Each row is a point on a landscape with many valleys, with its height.
From any point a ball rolls to the lowest of the 6 points nearest to it. It stops when none of these is lower. Distance is the straight distance between rows; heights are no part of it.
z_790 height 3.24: -6	2	-47	4	-34	-2	23	15	22	-25	-26	3	-13	-32	-35	38	10	11	13	-22	22	1	27	-21	-42	30	-13	-21	-10	-33	49	13	44	-3	7	11	17	-33	-15	-45	12	44	3	-1
z_446 height 3.00: -11	-3	-19	2	-6	8	32	5	28	-5	-8	6	12	-29	-30	44	7	9	-10	-2	9	-5	29	-36	-23	26	-16	-23	-5	-21	25	7	-7	-6	-7	-13	-10	-11	-12	-45	1	24	3	1
z_174 height 0.37: -2	14	-5	9	10	6	7	-9	-3	9	11	22	22	10	25	-21	1	17	-10	-10	10	5	8	-4	31	-1	-5	-4	-18	22	9	26	3	-2	16	15	-4	10	-15	15	-4	2	14	-45
z_538 height 4.47: 18	-51	10	-7	30	7	54	48	35	14	-26	5	-3	-62	-38	42	-33	-10	-20	36	4	-2	-16	-35	-13	13	-10	2	32	-22	8	-37	8	5	4	-41	-1	-10	41	-50	22	0	9	4
z_202 height 4.58: -10	37	51	3	-17	-5	8	-29	-14	0	4	-48	16	54	41	-23	43	-10	-17	41	-30	-15	-16	60	53	-70	25	39	-14	31	-38	-10	-20	3	7	21	0	13	31	68	12	-26	23	-32
z_744 height 2.25: 2	-26	-8	25	-8	-3	81	25	-17	-41	6	35	45	-64	-20	-9	-5	45	-17	-28	39	-29	-30	-45	25	-33	8	-17	7	-5	10	-3	0	24	-11	-15	9	-4	-24	-16	52	-30	55	-41
z_131 height 3.42: -12	19	-12	26	-27	-4	7	10	-16	-5	16	12	57	-15	20	-36	-13	36	-12	-68	23	4	34	14	27	2	-10	-30	-61	10	37	26	-12	34	38	25	11	23	-25	40	0	-8	21	-45
z_824 height 3.34: -10	14	-13	5	33	-1	-17	-20	-17	28	19	4	1	-1	8	12	3	-5	-1	0	-26	-4	6	-2	9	0	-17	-7	6	13	0	19	-6	-16	-9	-1	-4	-12	-30	-11	-20	16	-2	0
z_489 height 2.44: -21	11	-16	35	-14	-9	87	2	-35	-28	3	23	33	-49	16	-11	-44	41	-54	-52	20	-23	-1	-27	24	-46	16	-33	-8	19	12	11	-9	68	26	3	30	-3	-16	4	39	-46	45	-53
z_421 height 2.21: 14	-9	43	27	12	15	50	-11	-28	-29	16	14	39	-27	6	-9	-19	14	-21	8	27	-28	-41	-29	25	-64	14	-15	24	1	-6	-3	-10	11	14	-18	0	6	-10	13	20	-24	40	-36
z_309 height 1.90: -3	5	15	22	19	0	28	-23	-5	8	16	-2	42	-14	-3	4	-9	5	-22	30	2	-19	-14	-16	14	-31	-2	9	19	-9	-19	4	-9	4	-2	-17	-17	21	-21	7	0	-10	25	-28
z_694 height 3.33: 15	-22	-59	3	-32	-6	24	21	18	-33	-40	4	-26	-53	-66	20	-14	-13	31	-26	31	10	11	-31	-68	53	-21	-42	-11	-59	56	-14	84	20	3	0	24	-7	-21	-59	4	41	-11	-11
z_408 height 3.77: 4	25	60	-11	-4	5	10	-32	5	11	2	-27	6	53	26	-16	12	-24	-10	45	-31	-24	-28	21	36	-60	37	36	-5	42	-27	-1	-19	13	-1	1	-29	25	15	50	2	-19	24	-21
z_450 height 2.53: 27	-69	24	-46	16	6	-39	13	20	20	-40	12	-43	-12	-14	20	-3	-22	17	23	25	33	8	-28	-35	34	-19	-13	51	-21	-6	12	-4	-22	-8	-16	6	-16	47	-35	-11	9	-48	55
z_279 height 1.46: -3	31	-1	10	20	-11	-30	-26	-4	33	23	-16	2	29	29	-13	15	-17	0	-12	-23	9	7	7	36	-7	-4	15	-27	22	-19	16	3	-5	-18	1	-15	-2	-24	23	-20	-3	-12	-7
z_186 height 6.04: 2	-48	-29	25	4	6	83	33	51	-24	-46	31	-9	-88	-37	46	-16	11	3	1	15	-12	-27	-53	-19	29	20	-19	36	-45	30	-31	44	7	-11	-53	6	-4	2	-55	35	-21	23	-18
z_862 height 2.91: 5	-16	43	-57	23	9	-74	-20	-22	8	-5	1	-15	60	-10	-24	34	-44	23	55	2	10	-10	42	-27	13	13	35	27	-6	-30	-10	-26	-28	-39	-4	3	-5	29	2	-19	-35	-20	85
z_346 height 6.26: -36	18	-46	19	-10	-10	-42	-4	-13	23	15	-5	-32	28	18	7	-5	11	11	-43	-6	21	40	-5	-18	31	-9	-12	-23	9	11	17	30	7	3	27	9	-9	-46	-3	-23	43	-9	-10
z_726 height 1.61: 3	-35	13	35	17	17	50	-3	-16	-31	10	21	24	-41	-10	2	-20	29	-28	1	30	-20	-23	-26	32	-38	22	-15	20	-1	-9	-2	-21	2	6	-26	-15	20	4	-11	37	-32	49	-22
z_716 height 3.86: 17	29	-12	26	-9	-7	-10	-11	-6	12	5	3	29	14	39	-32	22	7	9	-33	-8	3	17	34	18	-13	4	1	-45	17	-3	12	-1	3	13	17	-3	7	-15	51	-25	9	2	-32
z_853 height 3.54: -4	-42	-8	-26	-16	-8	-56	4	-3	18	-17	-12	-65	8	-35	18	1	-4	28	1	1	20	30	-18	-33	31	-27	-10	35	-32	-2	2	20	-51	11	27	15	14	-2	-40	-8	37	-44	21
z_628 height 4.81: -1	37	-53	1	-17	8	-13	12	39	-12	-2	14	7	-26	-6	22	2	49	13	-65	11	14	43	-30	-3	26	-19	-19	-28	-9	44	19	37	6	-8	20	-5	-22	-31	-17	4	38	21	-7
z_792 height 3.06: 5	31	4	16	-9	-23	-2	-11	-19	16	17	-15	17	33	36	-39	45	-12	12	9	-27	-4	7	30	32	-33	10	-1	-29	37	-7	6	8	-19	13	17	-17	17	1	48	-23	2	8	-29
z_911 height 3.88: -20	-11	-24	-14	3	-5	-35	-3	-9	17	23	-3	-41	25	-10	-3	1	12	18	4	-2	12	8	-10	-24	25	-29	-7	0	-4	-7	12	-14	-22	-17	2	14	-6	-29	-23	-5	25	-20	28
z_863 height 4.77: -42	19	1	-15	-35	-17	-53	-9	-12	-5	14	-32	-33	93	34	-48	37	-25	0	16	-70	7	-20	80	19	-24	31	45	-50	39	-25	-6	-18	-17	-6	15	-21	-1	21	54	-6	3	-37	7
z_402 height 3.84: -1	4	22	-17	34	5	-1	-17	-6	35	-9	-22	1	9	-15	-3	0	-31	-4	20	-29	-15	3	8	-11	0	-1	18	41	-16	2	5	-18	-11	-14	-27	-7	-15	4	-15	-21	1	-13	22
z_922 height 2.20: 37	-45	47	-43	33	12	-37	10	17	35	-12	6	-16	-1	-23	-1	-6	-41	21	52	4	23	6	-12	-35	15	-7	-14	53	-23	-19	-4	-23	-9	-16	-34	19	-10	33	-25	-4	-8	-33	54
z_252 height 4.53: -5	0	-11	-24	-6	5	-86	0	-20	30	18	-34	-49	76	-12	-16	15	-36	29	17	5	17	2	42	0	13	-6	30	5	17	-33	-17	8	-52	-2	20	-7	20	0	29	-21	19	-46	58
z_199 height 3.28: 1	-34	17	1	10	3	43	9	28	10	-19	-4	29	-63	-17	29	-11	7	-18	17	-3	-15	-22	-27	-13	-4	14	-2	43	-31	22	-16	-14	-3	4	-39	-18	-22	16	-36	12	-13	2	-11
z_4 height 7.33: 17	-49	-16	11	19	30	107	14	46	-24	-56	19	-14	-93	-30	36	-27	11	-15	-9	19	-1	-34	-57	-6	7	23	-22	26	-46	16	-32	30	11	-21	-86	8	1	29	-40	64	-48	41	-16
z_610 height 3.63: 12	-46	-30	-8	-9	-4	-32	5	4	-10	-33	-16	-71	7	-31	24	7	-8	30	0	1	22	23	-20	-41	54	-28	-19	14	-22	18	-16	37	-33	20	26	27	-13	7	-35	10	39	-41	22
z_382 height 3.52: 3	40	13	38	-19	-7	41	-3	-23	-17	29	18	61	-1	42	-41	-16	28	4	-18	8	-22	5	21	39	-19	6	-26	-24	23	12	-11	-12	38	34	18	18	19	-21	24	16	-26	14	-44
z_439 height 4.36: -1	15	-28	16	4	-1	-59	-16	-7	34	26	-11	-26	28	0	12	-6	8	7	4	-15	8	16	12	1	28	-12	-11	-18	8	-3	24	7	-8	-10	15	-1	-13	-27	-7	-11	31	-26	-7
z_407 height 4.80: 17	35	17	37	-12	-14	31	-25	-36	-16	14	-8	60	31	31	-34	-4	-8	-26	-10	3	-10	-15	26	29	-55	22	-15	-14	23	-11	7	-15	15	52	15	4	30	1	38	10	-32	25	-39
z_41 height 3.87: 6	-33	-24	9	-1	-14	69	28	53	-10	-34	3	-1	-55	-35	55	-21	10	11	12	15	-2	-8	-32	-31	31	2	-26	14	-39	30	-16	5	-3	10	-36	11	-18	10	-48	31	-5	4	-16
z_192 height 2.69: 17	19	-6	14	3	-12	41	11	-6	-7	38	31	32	-13	28	-4	-20	32	-19	-23	19	-10	0	-13	28	-39	-6	-25	-5	23	15	3	-2	9	20	-4	-2	23	-19	13	-1	-7	36	-41
z_345 height 2.96: 6	10	-38	38	5	2	23	16	8	-10	16	33	17	-45	3	11	-1	33	-16	-19	21	-6	16	-31	23	-12	3	-6	-31	0	6	14	-6	7	7	-8	6	7	-28	4	-13	26	35	-25
z_185 height 3.31: -16	10	-60	8	-28	16	35	35	20	-41	-18	13	21	-60	-24	27	3	29	11	-49	40	-4	34	-33	-24	40	-19	-20	-39	-37	39	2	59	40	-16	13	14	-29	-26	-27	8	37	33	-6
z_721 height 2.86: 5	-37	44	-49	29	0	-84	-13	7	8	-22	-6	-50	29	-1	10	18	-39	37	25	16	28	0	6	-41	13	-14	10	51	-18	-32	-20	0	-39	-7	4	-4	-3	27	-17	-27	-4	-49	82
z_292 height 3.25: -11	23	18	-2	-11	-15	-12	-40	-8	6	17	-23	-11	59	54	-42	46	-2	-9	31	-44	-12	-8	45	42	-30	22	15	-34	36	-39	-2	5	-4	-1	13	-30	3	6	52	-4	-5	-7	-7
z_568 height 3.56: 25	-31	-27	-23	-28	-3	7	24	23	-10	-48	-9	-48	-44	-50	19	-4	-17	30	-2	21	17	11	-43	-43	48	-21	-36	12	-35	23	-6	43	-10	-11	-9	31	-25	12	-61	17	47	-28	-3
z_92 height 3.11: 6	-53	-24	-22	1	-5	-21	3	9	13	-30	-9	-41	-15	-25	4	-10	-23	16	14	10	21	29	-28	-30	31	-22	-17	20	-24	-5	4	15	-27	5	0	14	-13	17	-40	8	22	-46	30
z_8 height 2.98: 17	-31	18	-27	21	0	-98	-22	1	6	-17	1	-46	46	-17	16	16	-40	47	24	18	28	10	36	-42	19	-1	29	55	-10	-20	-18	18	-54	0	11	-20	3	15	-26	-41	-23	-60	83
z_970 height 2.70: 14	-32	10	-30	25	12	-55	-9	-7	24	-13	-12	-32	16	-17	0	-1	-21	24	27	5	9	18	-16	-36	22	-16	-13	38	-24	-32	-1	-16	-40	-5	3	5	-23	-1	-18	-15	1	-36	61
z_251 height 4.76: 1	-37	-25	9	-10	22	100	22	10	-20	-21	30	21	-83	-21	21	0	23	-5	-9	30	-20	-26	-59	14	-4	21	-35	26	-33	18	-30	16	11	-9	-61	18	-1	5	-36	44	-40	60	-22
z_196 height 2.39: -1	-3	-11	20	-14	-15	52	6	-22	-28	10	36	48	-41	12	-2	-51	37	-26	-29	23	-20	-4	-30	31	-41	4	-16	-4	27	8	13	-12	28	14	-2	19	18	-12	6	27	-15	39	-57
z_627 height 4.26: -28	5	68	-31	21	7	-21	-39	-12	34	11	-24	-40	63	9	-16	31	-36	-26	61	-51	-26	-11	44	19	-51	19	80	-15	41	-36	-1	-37	10	-38	23	-22	5	57	52	-8	-22	-4	22
z_63 height 2.51: 17	7	-24	27	-6	-10	45	33	5	-32	6	33	42	-32	-4	6	-20	58	-8	-47	27	6	0	-35	20	-23	-14	-19	-38	16	27	15	-3	41	17	12	14	18	-26	9	24	-5	33	-36
z_479 height 3.41: -3	33	-38	4	-42	-15	29	48	13	-53	1	31	40	-37	-5	4	-22	49	-3	-79	50	4	29	-15	21	-7	-12	-28	-44	1	35	30	8	52	14	20	31	15	-41	11	13	13	37	-47
z_244 height 1.84: 0	-31	8	7	26	29	61	-11	7	-26	-5	1	28	-61	-6	19	-9	17	-31	9	17	-14	-33	-42	6	-30	10	-7	42	-22	-10	-9	-13	-16	7	-41	-9	10	16	-11	31	-15	29	-21
z_831 height 4.85: 13	41	22	35	-21	1	37	-32	-24	-11	23	-14	49	39	37	-21	9	-10	-21	18	0	-29	-14	31	50	-53	19	-15	2	26	-22	2	1	7	37	20	-18	37	9	51	1	-37	32	-48
z_398 height 6.20: -10	30	-19	10	-9	3	-18	8	15	12	7	14	-4	-9	32	-7	5	36	11	-26	-5	23	37	3	3	17	-13	-32	-35	14	24	39	24	-6	1	28	2	-2	-34	-15	-20	23	-5	-32
z_204 height 0.40: 6	34	-3	22	-10	-3	34	22	-3	-10	6	34	52	-15	18	-14	-4	26	-3	-39	16	9	-1	-7	27	-1	-12	-12	-37	16	22	14	-12	18	25	6	13	10	-24	20	11	14	20	-49
z_226 height 2.18: -10	2	-2	18	5	9	27	-7	7	10	4	10	26	-24	-13	11	-18	9	-18	3	-5	-10	9	-32	-3	8	-2	-13	14	-23	6	14	-16	-24	-10	-23	-27	-14	6	-33	2	16	14	-5
z_201 height 4.79: 17	-53	47	-14	42	-5	57	16	40	20	-19	-6	3	-57	-29	37	-33	-25	-22	28	2	1	-37	-22	-24	9	7	6	49	-5	16	-15	-24	11	-4	-56	-11	-11	57	-38	21	-19	-9	-6
z_823 height 2.87: -7	5	-8	41	-2	9	79	2	-41	-32	23	18	24	-53	7	-9	-36	33	-31	-23	37	-40	-9	-40	21	-49	19	-21	3	33	1	2	-6	48	5	-15	26	4	4	-1	58	-39	58	-59
z_269 height 4.60: 0	19	-23	6	1	-13	-90	4	-13	39	31	-16	-58	62	5	-4	-15	-3	27	14	-10	26	-8	37	-5	16	-15	7	-11	22	-13	1	7	-15	-7	22	0	14	-34	17	-39	29	-46	22
z_267 height 4.71: 1	-55	1	8	17	10	72	18	42	-16	-34	-6	-12	-73	-20	42	-15	8	-25	15	15	-5	-32	-41	-10	17	23	-8	34	-23	16	-27	4	-8	-11	-58	-3	0	5	-51	31	-28	22	-11
z_254 height 3.82: -15	11	40	-25	7	-18	-55	-21	-19	20	23	-7	-54	62	3	-23	25	-21	-7	48	-40	-14	-20	52	6	-23	20	57	-7	23	-41	4	-17	-1	-57	5	-7	-10	18	49	-15	-12	-23	33
z_405 height 3.12: 0	-34	7	-37	-3	12	-91	-7	15	29	7	-10	-54	50	-22	19	-5	-60	48	-6	4	25	19	26	-34	29	-16	28	52	-1	-8	-20	37	-48	5	29	-20	10	27	-24	-53	23	-60	85
z_22 height 3.23: 6	6	34	-28	25	12	-21	-22	-6	30	15	-16	6	32	-21	-6	6	-42	-1	48	-25	-28	-10	2	-9	-8	-4	19	34	-10	-14	9	-29	0	-34	-24	-4	-13	21	0	-6	-13	-5	38
z_992 height 4.07: -4	41	18	51	-22	-2	65	-4	-47	-20	22	-6	52	-22	40	-30	-44	11	-16	0	15	-30	-30	10	27	-50	34	-25	-1	19	-1	-9	-17	56	45	23	4	16	-2	25	33	-43	28	-51
z_20 height 3.19: -10	-10	36	-41	22	-4	-59	-23	-12	16	2	-2	-28	66	-3	-17	26	-39	12	60	-27	9	-5	37	-7	1	15	35	1	2	-40	-14	-29	-16	-33	0	7	-11	17	26	-24	-3	-21	69
z_507 height 0.36: -36	37	-22	30	-41	-19	65	21	-9	-43	2	11	48	-28	16	-25	-40	37	-41	-100	13	-6	18	8	40	-20	2	-17	-26	19	38	14	-10	66	31	31	14	24	-9	18	37	-18	23	-53
z_283 height 2.67: 32	-28	64	-59	43	6	-31	-27	-9	30	0	-15	-5	22	-9	-22	14	-49	3	60	-3	1	-22	1	-30	-3	-6	9	38	-5	-25	-7	-33	-6	-4	-8	10	-1	38	-5	-22	-26	-12	61
z_698 height 5.65: 4	37	-25	17	-18	-8	-2	13	5	-18	-4	32	42	-16	27	-11	4	45	-3	-69	14	7	45	2	20	15	-6	-10	-50	11	19	28	-1	18	31	36	7	6	-35	33	-7	12	-6	-32
z_659 height 4.90: -14	35	-27	-3	-42	-31	-90	17	-18	11	21	-40	-42	108	23	-34	35	-35	15	2	-29	26	0	91	12	9	13	36	-60	47	-17	-15	-4	-19	-6	30	-13	11	-2	49	-37	31	-64	19
z_333 height 3.03: 7	-32	25	-29	21	1	-7	7	9	16	-14	-8	-10	-13	-22	18	-18	-29	1	40	-12	11	1	-20	-30	24	-35	-6	36	-19	1	2	-28	-13	-12	-17	3	-28	24	-42	7	0	-20	23
z_75 height 3.66: 26	-5	-63	8	-39	15	59	34	38	-25	-47	5	0	-86	-43	40	-28	16	57	-24	43	-4	-2	-46	-72	43	-3	-27	2	-41	69	-13	87	37	-11	-25	27	1	-10	-61	-1	18	-6	0
z_905 height 3.85: 27	-33	0	-13	9	-6	26	33	23	-1	-31	2	-21	-21	-37	43	-17	-4	10	36	22	7	8	-24	-43	34	-16	-18	13	-15	4	-8	-1	-11	0	-23	16	-28	19	-47	23	15	-36	3
z_502 height 2.60: 10	32	24	-7	11	-2	-11	-30	2	22	21	-22	-12	36	17	-29	23	-33	-7	17	-27	4	-1	23	32	-25	3	41	-17	14	-31	7	2	8	-17	-7	-28	-9	5	37	-11	2	-1	-6
z_187 height 3.04: 17	24	36	23	-3	16	21	-10	-12	7	42	-6	31	1	23	-7	7	5	-17	13	2	-7	-30	4	39	-35	8	7	10	21	-7	-6	-7	-3	15	-4	-16	22	-8	30	-21	0	31	-39
z_886 height 3.21: -2	24	45	-19	20	12	10	-22	-6	12	19	-5	13	28	10	6	17	-27	-27	38	-24	-28	-22	11	6	-31	0	29	14	-4	-14	-7	-26	-7	-32	-6	-20	13	7	32	-19	-2	17	16
z_221 height 0.61: 2	8	-7	26	9	13	53	-1	20	-15	1	11	36	-51	-7	26	-23	24	-15	5	15	-17	-22	-36	32	-7	3	-2	8	-6	-4	-9	-1	-23	-5	-18	-9	15	-17	-9	8	0	21	-6
z_799 height 4.98: -18	42	-28	19	-3	-16	-52	-23	-17	15	-3	-19	20	11	51	-41	39	2	6	-17	-33	23	10	63	36	12	19	-8	-37	12	3	13	-1	-16	16	8	-19	-3	-29	36	-18	3	-27	-10
z_715 height 1.34: 1	-11	2	-11	11	-11	-66	-12	-27	33	16	-18	-43	59	-18	-5	-6	-17	24	14	-8	12	12	10	-9	13	-11	19	15	-6	-32	-11	-3	-29	-8	22	5	-4	-13	0	-8	21	-38	56
z_596 height 3.17: -8	19	62	-37	11	-9	-12	-39	-9	16	11	-11	-18	44	23	-18	37	-34	-11	39	-58	-15	-21	45	21	-37	9	53	-4	19	-47	8	-23	11	-29	5	-18	7	20	41	-11	-14	6	7
z_611 height 3.35: -6	7	-65	-1	-34	35	39	29	25	-19	-48	4	8	-69	-33	48	-5	34	21	-56	41	-6	14	-40	-63	40	-17	-35	-10	-54	67	-9	72	18	-13	-3	21	0	-24	-39	3	24	20	2
z_140 height 2.50: -1	10	-31	28	-12	5	42	50	16	-40	-6	39	40	-40	-20	21	-19	45	-7	-61	37	-15	-2	-36	8	-8	-2	-23	-9	6	17	13	17	37	-5	9	26	7	-13	-14	28	-2	53	-38
z_319 height 4.31: -30	36	10	-31	0	-20	-79	-6	-11	12	19	-17	-46	72	35	-31	28	-21	-5	45	-44	10	-12	58	9	-16	6	50	-31	38	-38	0	-14	-17	-30	10	-11	-7	29	58	-29	1	-24	36
z_406 height 2.97: 35	-34	78	-42	38	13	-40	-19	-5	11	-10	5	0	28	-15	3	35	-65	2	74	-13	-7	-16	8	-25	9	16	29	51	-10	-20	-7	-33	-6	-26	-11	31	-11	60	-9	-9	-32	-9	60
z_376 height 3.26: 0	7	-51	14	-18	12	49	19	35	-16	-18	11	24	-45	-19	51	2	37	2	-35	40	1	16	-31	-13	13	-1	-25	-12	-37	35	-7	36	8	3	8	15	-17	-19	-28	7	16	39	-7
z_24 height 3.60: -6	-14	-47	7	-17	11	68	44	28	-32	-32	22	26	-78	-36	22	-6	36	-11	-22	28	-17	-9	-46	2	18	2	-22	-5	-34	23	-17	18	-12	-11	-15	18	-10	6	-51	26	-23	35	-10
z_2 height 3.48: 0	-19	-28	-1	-23	-2	-19	12	5	-6	-18	-11	-48	-15	-49	21	-9	2	20	-12	0	18	15	-45	-38	36	-33	-16	-5	-29	16	13	23	-23	11	27	18	-33	-31	-44	-12	33	-22	20
z_399 height 3.81: -2	-6	59	-23	42	8	-13	-30	-5	21	4	-19	-2	22	-10	6	12	-54	-28	54	-24	-23	-21	11	-13	-19	10	35	46	7	-12	-14	-48	13	-21	-25	-19	-7	24	-2	-10	-9	22	28
z_193 height 2.82: -16	25	-3	41	-24	-13	70	-3	-49	-11	32	10	60	-27	26	-23	-34	17	-27	-49	8	-36	-4	7	27	-29	21	-20	-16	30	14	14	-23	58	52	32	16	35	-14	27	30	-38	26	-48
z_764 height 3.10: -3	-69	22	-46	-8	-6	-70	-8	27	16	-14	-5	-72	20	-14	26	-10	-20	38	-9	19	37	23	6	-47	33	-16	18	43	-14	2	-9	29	-43	22	28	-13	5	16	-40	-45	37	-58	67
z_178 height 6.06: 6	38	-20	17	-11	12	-24	-4	1	-7	12	15	33	3	52	-40	11	41	9	-54	0	17	40	28	35	17	-15	-21	-39	8	21	27	4	19	17	25	5	6	-36	34	-5	11	4	-38
z_483 height 3.15: -4	3	53	2	34	25	36	-26	-5	1	23	-7	26	-5	9	13	-2	2	-26	37	-24	-28	-38	-11	17	-19	2	30	48	8	-15	-15	-27	3	7	-24	-25	11	18	7	-5	-3	24	1
z_397 height 3.14: -6	21	-28	17	-13	-5	18	23	2	-20	-3	31	49	-21	5	6	5	42	-23	-46	18	14	14	-30	35	3	-19	-19	-37	10	30	10	3	13	12	12	5	1	-29	10	-11	19	35	-34
z_840 height 4.23: -17	35	-54	9	-21	13	21	40	34	-36	-13	19	26	-21	-31	9	-10	61	2	-76	43	23	44	-17	3	13	-22	-22	-49	-27	25	21	22	51	12	23	29	-9	-40	7	2	28	30	-21
z_593 height 3.09: -11	-39	-13	-21	6	6	-55	0	-7	30	-11	-12	-49	40	-14	11	-3	-10	36	18	10	22	21	17	-28	21	-26	-2	47	-30	-17	-2	11	-54	6	22	-4	-1	6	-18	-24	16	-35	54
z_669 height 4.78: 11	-20	41	-16	41	23	24	-3	-2	11	16	-19	22	-17	-9	21	-18	-25	-28	38	-14	-30	-17	-9	-29	15	12	3	64	-9	3	-27	-48	-7	-24	-41	-8	-10	39	-16	-2	-8	3	9
z_488 height 2.62: 29	-44	50	-46	40	18	-66	-27	0	9	-25	1	-25	26	4	-2	26	-55	22	62	-3	31	-9	23	-52	17	10	26	29	-17	-29	-6	-22	-18	-22	-29	-4	-6	61	-7	-19	-30	-40	79
z_86 height 3.69: -5	0	67	-39	20	-7	-40	-37	-17	15	12	-24	-24	61	0	-17	35	-39	8	79	-52	-15	-30	33	6	-13	6	55	-15	14	-55	0	-43	9	-47	-4	-5	4	46	40	0	-16	-3	44
z_756 height 5.12: -16	46	-25	21	-11	-14	-79	14	-12	23	16	-38	-23	58	28	-31	12	-15	10	-9	-25	33	10	81	-3	23	14	11	-29	35	-2	-9	8	-17	2	33	-22	-7	-27	38	-28	27	-41	4
z_759 height 4.51: 13	43	-10	23	-23	-10	-31	-24	-9	6	18	-8	51	23	47	-50	15	31	10	-33	-13	-6	18	50	43	-4	-4	-5	-48	11	1	11	1	-6	19	18	-17	3	-33	47	-12	-6	-1	-30
z_602 height 3.13: 35	-47	54	-46	41	7	-4	23	19	30	-17	-3	-9	-18	-16	26	-17	-50	10	58	14	26	-22	-26	-38	28	-13	-1	50	-24	9	-3	-33	-2	-11	-52	10	-20	52	-25	-8	-36	-19	54
z_203 height 6.90: -27	52	-37	40	-1	1	-49	1	-10	-1	20	-6	10	22	45	-37	6	29	11	-72	-11	11	37	49	13	20	15	-15	-44	25	5	3	18	-3	15	43	-23	4	-42	23	-13	22	-13	-29
z_706 height 5.16: -14	30	-15	-1	-12	-25	-53	15	-7	25	28	-20	-36	91	12	-23	12	-20	13	7	-44	8	-17	54	13	-10	28	40	-36	41	-35	7	2	-21	-4	18	-17	5	-5	39	-34	19	-44	17
z_121 height 5.04: -4	30	-42	16	-1	-7	-37	-14	-12	27	8	-1	-22	18	42	-2	-3	8	5	-35	-30	18	26	17	16	16	-1	5	-38	15	-5	14	15	-11	7	11	-22	-2	-34	-2	-29	10	-19	-30
z_278 height 3.55: 23	-60	-4	-48	-31	-17	-46	3	14	0	-29	11	-85	-11	-28	36	0	-14	39	-24	18	32	21	-25	-43	46	-40	-8	33	-28	5	-6	61	-47	22	31	23	6	25	-49	-12	46	-27	30
z_955 height 5.27: -35	15	27	-36	-15	1	-45	-32	-16	-7	7	-35	-47	75	36	-61	35	-4	-17	45	-82	-3	-14	64	23	-37	31	69	-32	39	-31	-6	-13	2	-6	29	-38	-12	43	67	5	-18	-27	0
z_866 height 3.18: 16	0	39	-26	17	-8	-45	-26	-16	26	1	-16	-15	48	-11	-17	14	-42	16	52	-16	-9	-14	26	-18	-3	-11	22	3	-6	-38	-2	-30	-25	-30	0	-6	-11	7	-3	-4	-23	-13	51
z_447 height 1.99: -26	23	-19	50	-19	-24	60	-2	-32	-49	4	7	42	-12	16	-22	-27	43	-48	-66	16	-36	-1	11	28	-23	10	-22	-36	30	33	11	-35	83	50	14	25	21	-4	9	37	-34	17	-49
z_511 height 1.58: 2	-4	-7	40	3	13	55	9	-7	-45	18	31	33	-35	2	17	-17	37	-14	-25	14	-10	-14	-39	25	-23	-3	-12	-5	12	5	-3	2	13	5	-9	-8	12	-19	-1	12	-11	39	-34
z_474 height 4.02: -4	23	6	-11	-7	-24	-70	0	-22	20	12	-10	-32	76	8	-19	18	-31	-6	27	-37	11	-13	29	6	4	-3	28	-12	18	-42	9	-20	8	-36	6	-6	3	-3	24	-13	-7	-16	20
z_525 height 3.27: -8	-24	-20	-5	9	7	38	5	29	-4	-19	-7	1	-44	-29	57	-18	5	10	8	2	9	8	-44	-18	23	-9	-8	21	-32	20	-5	-5	-15	-8	-24	-19	-25	10	-43	9	6	-18	-6
z_342 height 2.09: -3	8	-26	26	1	4	52	25	4	-46	12	44	28	-49	-12	4	-15	41	-11	-33	21	-12	-9	-44	-6	3	6	-15	-16	-1	9	-7	-6	16	18	-3	9	10	-13	5	29	11	55	-27
z_212 height 4.11: -25	44	-29	12	-21	-5	-61	-15	-17	3	16	-34	-5	61	58	-62	45	-19	4	-12	-49	9	-6	71	31	3	17	24	-45	34	-26	1	-1	-26	3	18	-25	2	-21	57	-8	9	-28	1

Where does a ball stop that starts at each point below?
z_694 -> z_221
z_75 -> z_221
z_186 -> z_221
z_611 -> z_221

Call two points neighbours if one is among the 6 nearest of the other. Go from one point of each pair to the other, from neighbour to neighbour, staying as low as possible. Name the highest point that can't be avoided.
z_279 and z_715 -> z_22
z_507 and z_221 -> z_196
z_715 and z_922 -> z_970
